Each row is a point on a landscape with many valleys, with its height.
A ball rolls from a point to the lowest of its 2 nearest points, and stops where none of them is lower. Distance is the straight distance between rows; heights are no part of it.
mam: [ -5  24 -11  -2  14   4 -13 -13  -2  -2  -3   5   7  11 -11  -8   8 -22
  16 -11]  h=34
kovo: [  4 -10  23   1  -7   2  -1  12 -14  -1  28  17  12   8  -1  13  -2   1
   9   8]  h=360
Tipe: [ -7   6 -15  -2  41  28 -11 -12   3  11 -27   1   6   8 -10   7 -13   4
   7  -1]  h=392
pofam: [  5 -12 -18  -9  -2 -11  -3  24 -17   3  18  -5  17  -3  11  21  -9 -24
   1   1]  h=91
Namuf: [ -6  -2  10   8   8  17  14  10 -13  10   7   1 -12   8 -16   7   7   8
  19  -8]  h=655
zipiz: [  1   2 -13  -1  24 -14 -15 -18  -3  -3  -5  21  11  -1  10   1 -12  -5
  16   4]  h=377
vodut: [  9  -8   2 -19 -14 -26  -2   3   4  -8  25  11   1 -14  35   9 -19 -21
 -15   9]  h=471
kezur: [  1   4 -13   4  17 -10  -1 -35  10  -8 -26   6   2  -6   0  -7  -6  10
   0   2]  h=263
tuzim: [-18   4  21  25  -5  -1  12  20  16  -7 -17 -15  -2  -3 -23 -15  17  14
  12 -14]  h=229
rozu: [ -2 -15   6  -8 -19 -19   6   1   3  -9  21  -5  11   0  25  22 -12  -1
 -23   8]  h=492
vadas: [  1  -9 -12   9  31  16  -4 -13  -6   9 -22  13   5  -4 -14   3  -8  10
  14   5]  h=409
dure: [  8  12 -21  -8   1 -11  -5   0   6   1   9  -5   8  -5  16  10  -1 -40
  -9   1]  h=241
ririr: [  5  17 -28 -14  25  11 -14  -9   8  13  -5 -10   0   4   8   6  -9 -21
   2  -2]  h=244
kete: [ -4  16   6   0   5   0  -5   1 -11   3  19  11   8  11 -10   5   8 -10
  25 -10]  h=606
fola: [ -7  17 -15  -6  13  -3  -5  -9  11   5 -11 -17 -21  11  17 -15   1   0
  -3 -12]  h=252
Febok: [ 14 -38   5 -20  -8  -8   9   8 -10 -13  26   9  21   1  12  19 -13  -1
  -7   4]  h=344
balon: [  3   7  32   6  -2 -13   5 -14   9 -21  10  12  -1   3   6  -3  11   3
   7   1]  h=604
vapid: [ 16 -14   5  13  15  -5   5  -9  11  -4 -17  15  -2 -18 -19  -4   3  15
  19   1]  h=640
Vudof: [ -8  -3  25  15  -4   3  16  10  -7  -2  11   0   3  11 -10   6  10  13
   9   0]  h=591
Kuf: [ -3 -19 -16   4  11  15   9   5  -3  18 -19 -12 -19   0  -6  -1  -3  20
   1  -1]  h=527
rut: [-11  20  17   6  -4   8  -3   6  -5   3  11  -1  -3  16  -9  -6  16   1
  14  -7]  h=522
kefe: [ -7  15   4   9   0   3   5   2   7  -7 -12 -10  -3   5 -15 -22  21   5
   7 -14]  h=228
pipo: [ -2  27   8   4 -10   1  -5  -6   1  -9  14   4   9   8   1  -4  11 -26
   0  -5]  h=625
voso: [  0   5   2  13   0  -5  -5   5  15   7 -22  -7 -23  -9 -10 -20   6  20
   7  -4]  h=899
tetin: [-13   4  37  22 -12 -17  10   6  26 -13 -10 -12   2 -10  -3   1   9  22
 -13   0]  h=225
Vuv: [  8 -16 -12  -4  16  36  16   1 -17  20  -3   4  -8  -6 -24  11   3   5
  12   4]  h=404
Garer: [-13   4  25  19  -8   0  10  14  15  -2  -7 -18  -3   7  -6  -2  16  18
  -4  -4]  h=22
liti: [ -3  20  31  17 -12  -5  -4   2   9 -14   2  10   8  -3 -13 -17  16   3
   6   0]  h=598
nif: [ 10  -6   4  12 -16  -7   4   3  18   6 -14 -10 -22 -12  -4  -7   4  20
  -5   1]  h=863
Beku: [ 13 -21   9   6 -25   5   5  16  11   5  -9 -11 -11 -15 -10  -1   0  20
 -17   8]  h=820
ges: [ -8   5  -2   3 -16 -11   2   3  -2   0  10 -11   5  10  18   7   0 -14
 -15   6]  h=626
Kem: [  2  -8 -20  -3   7   3   2   6 -16  11   8  -1   5   6   1  15  -7 -15
   5   1]  h=199
mik: [ 10 -16 -23 -24   0  -4 -14   2 -13   8   7   3   2  -9  13   8 -20   0
  -4   8]  h=358
loti: [ -6   3 -20   1  23   1 -11  -8  -8   6 -13   5   7   9   4   5  -7  -2
  11  -2]  h=262
zos: [  5  16   9   0  -6  -1  -4   3  -5   4  29   8  12   8   1  13   2 -25
   9   1]  h=664
Dalaf: [ -4  16  -5  -2  27  14  -5 -24   2  -7 -14  13  12   0 -30  -7  10   1
  25 -15]  h=421
sen: [  6 -34  15 -11 -16 -16   9   0   6 -17  26  16  17   4  24  13 -13   3
 -20   6]  h=430
dasig: [ -1  26 -19 -13  28   3 -15 -11   6   1   3  -2   8  -1   3   1   4 -30
  13  -9]  h=174
Zusil: [ -4  23 -12  -3  -3  -7 -10   8   5   2   6 -16  -1   9  16  -2   3 -34
  -4  -4]  h=300
Kosig: [ -4   9 -15   3  21   9  -7 -15  14   1 -33  -5  -5   1 -11 -20   1   9
   6  -7]  h=497
Gotep: [ -7  -6 -15  -1  19  20   0   8   3  19 -17 -13 -16  16  -3 -16   1  11
  10 -10]  h=440
meram: [  3  12  27  -1  -9 -16  -2  -4  12 -16  22  22  11   2  25   1  -4 -19
 -12  11]  h=741
loza: [ -5  13  19   8 -22 -13   6 -15  13 -10  -8  10 -15 -12  23 -14  -7  -5
 -25   9]  h=684
pipa: [-11  32   3  -4  -2  -5  -6 -13   5 -17   3  -3  -5   5   2 -22  14 -16
  -1 -10]  h=566
notef: [ 18 -12   3  17  -2   7   2   8   6  10 -16   5  -3 -14 -28  -4   9  11
  10   2]  h=720
poz: [ 14   4  18  -1 -12 -10  -1 -12   6 -11  11  16  -6  -3  12  -4   0  -6
  -6  12]  h=679
pof: [ 13  -8   0  15   1  16  11  22  15  16 -19 -11 -19 -13 -26  -8  10  13
  14  -4]  h=788
korag: [12  1  3  1 -7 -7 -8  1 -4  4  7  8 -8 -2  9 -2 -1  7 -1 12]  h=724
Nipe: [  4   0 -32 -18   6   8 -14  14   2  20   1 -19  -3  -4  15   3 -12 -18
 -10  -1]  h=167
Zaren: [-14  17  26  16  -4  -1   4   7   8 -13  -2  -5   5   3 -29 -19  25   9
  15 -17]  h=419
biti: [  7 -18   4   0   8  -3   6  -1 -12  -2  18  21   9   9   1  12  -5  -3
  14   3]  h=478
lin: [ -1   7 -26 -13  39  19 -17 -11   4  18 -12  -6   7   3   4  20 -16  -4
   5   1]  h=301
Nezen: [  0 -26 -17  -6   5   3  11   3 -14  16 -12   0 -13  -7  -2  10 -16  25
   0   2]  h=581
didak: [ 16   5  -7 -13 -13  -8  -7   8  -1   1  25  -3   9  -6  13  15  -3 -30
 -13  10]  h=173
Dapet: [  7  -4  -4   0 -28  -1  -5   4   3  12  -5 -12 -17  -3   6  -7  -5   7
 -30   9]  h=760
Med: [ 14 -15  -5   7 -14  14  -2  11  -2  14 -12  -4 -10  -5 -16  -4   1  13
  -7   8]  h=776
bog: [ 13   0 -22 -15 -12   7  -7   7  -8  11  12 -11   1  -2   6  10  -5 -21
 -18   6]  h=101
viz: [  9 -15 -14 -16 -21  12  -5  15 -16   4   4 -11   5   0  -1   5  -5   0
 -18   7]  h=14
nofor: [-12 -16  20  13 -23 -20   8   3   4  -1  -3  -1  -2  -4   6   3  -8  26
 -15   6]  h=703
dufat: [ -7   0  19  -3 -27   3  -6  15  -1   1  17 -12  16   1  12  14  -4   5
 -34  17]  h=699
Dozuv: [ -1   2  -1  11  14   6   1   6   6   8 -24   1 -15  -9 -18 -14  10  20
  24 -13]  h=855
Teno: [  4  -8   1   5  14   0   9 -14  -5  -5   1  15   2   4  -6   5   4   3
  20  -5]  h=564
Bom: [  6  -6 -13  11  16   5  -7 -19  13   6 -33   6  -5 -14  -8 -12  -6  16
   3   4]  h=388
pil: [  2 -19 -13  -2  18  16  14   4 -21  10   0   6   0   2  -7  19  -9   5
  10   2]  h=302
pas: [ -6  23  10   3 -12  -5   1 -12   7 -12  -3   4  -8  -3  16 -19   7 -15
 -17   5]  h=627
gemi: [-15   3   7  11 -15 -21   7  -9   6 -10  -2  -3  -1   5  17  -1   1   2
 -17   1]  h=590
sep: [ -9  11 -10   1  -1   2  -8  24  -6  12  12 -21   0  19  11   1   1 -23
   3  -8]  h=356
Tanuz: [  3 -25   4  -1 -28 -12   5  -1   0  -3   6  -1   0  -8   6   5 -11  17
 -26  11]  h=660
Vel: [  0  14  -1   4   0  12  -4  10   1  11   6 -11  -9  17   3  -9   7  -3
   6  -5]  h=433
vuge: [  5 -13   7  -8  -9  -5   1  18 -18   2  31   8  19   2   7  23 -10 -14
   2   8]  h=221
lom: [-11   9  -2   3  19  14   9  -3  -8   4  -2  -4  -7  13 -17  -1  12  -1
  25 -21]  h=707
nakef: [-16  -5  24   6 -18 -22   8  -5   7 -11  14  -2  12   8  23  13  -8  11
 -19   9]  h=540
duzi: [  1  -7  -1  12  23   8  12 -14  -2  -2 -18  18   6  -3 -23  -1   5   9
  27  -5]  h=538
fuven: [ -9  14 -18 -10  29  14  -8  -3   7  12  -9 -17  -9  20   5 -15   2  -2
  11 -15]  h=333
fisi: [  6   9  13  14 -10  -1  -6   2   2   2  -2   6  -5   0  -5 -15   9   4
   3   5]  h=710
Mudo: [ -1   3  32  11  -3  -4   5  -3  -5 -12  21  13  14  13  -3   7   7   1
  12  -1]  h=498
lepe: [  4   1   2   0 -21 -12   2 -14   9   3  -3   0 -22 -11  16  -7  -7   9
 -21   9]  h=732
Dad: [  8 -19 -29 -35   2   2 -10  20 -24   5   7  -6  11 -18   6  18 -14  -7
  -7   4]  h=308
kize: [ 11  -6  -9 -18  -2 -14 -11  -8   0   1  12  17  -1 -10  24   4 -18  -7
  -7  13]  h=413
mon: [ -5   1  15  11 -20  -1  -2  11  -5   1  11  -4  11   9   1   7   3  -2
 -12  12]  h=662
Mos: [ -6   6 -13   1  10 -10  -1 -21   2  -6 -11   1  -2   6   8  -6   0  -5
   3  -5]  h=142
Tapav: [-13  30  12  -1  -2  -7   3 -15   6 -37  -3   4  -5  -9  -5 -30  18  -7
  -9 -10]  h=496
Dubo: [-16  14  46  11  -5 -15   8  -9  18 -22   4  -6   9  -3   4  -5   9  12
 -11   1]  h=376
fudo: [  0 -29 -24 -37  -3  17   4  19 -35   1   0  -7  10 -12  -4  18 -15   1
  -3   1]  h=248
deru: [ -5  24  -2  -4   7   5  -4 -17   0 -16   0   8   9   5 -26 -14  17 -10
  17 -20]  h=239
ditir: [-15  20  10   7   0  -8  -1  -1   9 -28 -16  -9  -9  -7 -17 -34  21   7
   0 -14]  h=387
vedo: [ -4   3 -17  -1   3  -4   0 -16  15   4 -23 -10 -22  -4   7 -13  -4  12
  -8   0]  h=332
Muv: [ 14 -31  -9 -17  -5  16  11  13 -32   0  16  13  11  -5  -7  19  -5  -1
   3   6]  h=257
pafes: [  5 -31 -14 -15 -12  20   9  14 -25   2  -3  -2   1  -4 -12  11  -5  10
  -8   8]  h=139
Tobes: [  1 -29 -13  -9 -11 -11   8  -4  -8   5  -2   1  -4  -3   8  10 -18  18
 -14   5]  h=623

For each start below, name the point where the ball stops.
ges => pofam
Tanuz => fola
lepe => kefe
kete => viz
vodut => viz

Call two points neighbours if one is among the 2 nearest of the other. Go from one point of each pair to the other, from neighbour to neighbour, staying as low as possible. Name the highest point that can't be avoided.
Garer and kefe => Zaren
viz and pofam => rozu
mam and viz => ririr
